Each scene shows the same named points in several views. A view is turned or mirrored, and shifted as a whole, has a little noise and may leave points out.

Scene 1
View 1
K687: [ 11  28 -28  18 -37  -5 -34 -10  32 -30   1 -26  43 -16  10]
K526: [ 12  32 -19  13 -32  -1 -31  -9  14 -30  14 -22  33 -13  19]
K104: [  0  18 -18  41 -63  -8  -2 -10  15 -11  -6  37  47   9  -1]
K608: [  3  17 -29 -21  33  27   1 -44  18  18 -13  -8 -20  -7 -16]
K388: [ 17  26 -20  17 -24   8 -31  -3   6 -43  -2 -15  19   4  25]
K95: [ 11  29 -23   2 -13   6 -31 -13  17 -21  11 -28  19 -14  14]
K544: [  8  -2 -45  26 -13  13  -9 -25  38 -18 -57  16   9  21 -19]
K308: [ 22  28 -17   7  -8  28 -36   3  -7 -66 -10 -25  -3  20  36]
K487: [  3  25 -24  38 -65 -12 -17  -6  22 -26  -8  15  54   0   3]
K208: [  8  32 -16  -7  -6  16 -27 -12   6 -20  20 -33  11 -16  18]
K809: [ 19  27 -23  35 -57  -4 -39   9  22 -50   2 -14  53  -7  23]
K385: [  7  10 -27  39 -41   3  -8  -3  11 -32 -28  33  25  28   6]
View 2
K95: [-17 -32 -36 -28 -29  21 -14 -32   1   3  13   0  29  18   0]
K385: [-19   1  22 -32 -28 -24  37  -3 -10  26  14   2   9  41  -4]
K104: [ 11  -3  20 -10 -34 -16  49 -21  16  28   5   0   4  39 -24]
K687: [-14 -38 -18 -27 -45  16  13 -44  17  19  10  10  16  23  -7]
K809: [-11 -32   1 -40 -54   4  15 -42  29  29  23  25   8  33  -5]
K308: [-38 -13 -11 -65 -26  -4 -27 -12 -16  11  35  18  35  37  30]
K388: [ -6 -23  -6 -33 -38   5   6 -36  15  18  16  17  17  30  -4]
K544: [-55 -13   3 -17 -28 -12  44   2 -42  14  -7 -22  14  17 -10]
K608: [-31  -9 -50   1   6  15  -9   2 -53 -17 -16 -39  40   3  -4]
K487: [  4 -16  15 -20 -45  -7  42 -33  20  30   9   7   2  36 -22]
View 3
K809: [ -5  -5  22  -5  27 -13  21  28   6   4  17  -6  -7 -23 -33]
K308: [-47  24  -2   5   3  -6 -11 -12  49   6  14  23 -13 -33 -18]
K544: [  5   3  -5 -14  -2  26 -12  -5  25  27 -47  -1  32   9  20]
K104: [ 32 -16  44 -14  11  -5  10  20  -6  -7   1  -3   8  13  17]
K608: [-11   7 -39 -45 -10  76  -2 -48  43   1 -20   5 -18   7  40]
K208: [-25   3  -8 -26  12  35  18 -14  30 -10  26   5 -36 -22  -9]
K385: [  0   8  44   7  -3 -25 -11   3  19  -8  -2  24  14   2  22]
K526: [-11  -7   7 -22  17  16  23   6  17  -6  22  -2 -22 -18 -17]
K687: [ -1 -11   4 -22  22  17  24  17  10   8  10 -15 -16 -19 -24]
View 4
K687: [ 11  -4  21 -23 -36 -35  -4 -49  -4  43   4  11 -14  -8   6]
K526: [ -1   1  30  -8 -23 -25  -2 -41  -4  27   2   3 -10  -5   0]
K487: [-30  20  22  11 -18 -16  -2 -52  14   8 -11   5  13   6  37]
K95: [ 13 -16  51  -8 -22 -20 -11 -34  -7  12  11   3 -26  -7 -14]
K388: [ -5   7  19  -4 -27 -23  -2 -42   2  26  -1   7   3   0   3]
K308: [ 33   8 -17 -37 -31 -36   4 -12   5  43   6   8   7   0 -26]
K104: [-28  22  13  16  -7 -10  -4 -40  27 -18 -16   4  15   4  37]
K208: [ 24 -14  36 -24 -25 -28 -10 -24  -3  22  15   6 -23 -10 -17]
K608: [ 50 -36  27 -61 -13 -36 -19  -9  33 -27  14  22 -62 -21  25]
K544: [ 13   6 -20 -45 -14 -38 -13 -31  42 -11 -13  30 -16  -9  64]

In a view up to two points have been moved. Name them for each view, in the order of its rows, or write -.
view 1 | K388
view 2 | -
view 3 | K385
view 4 | K687, K95
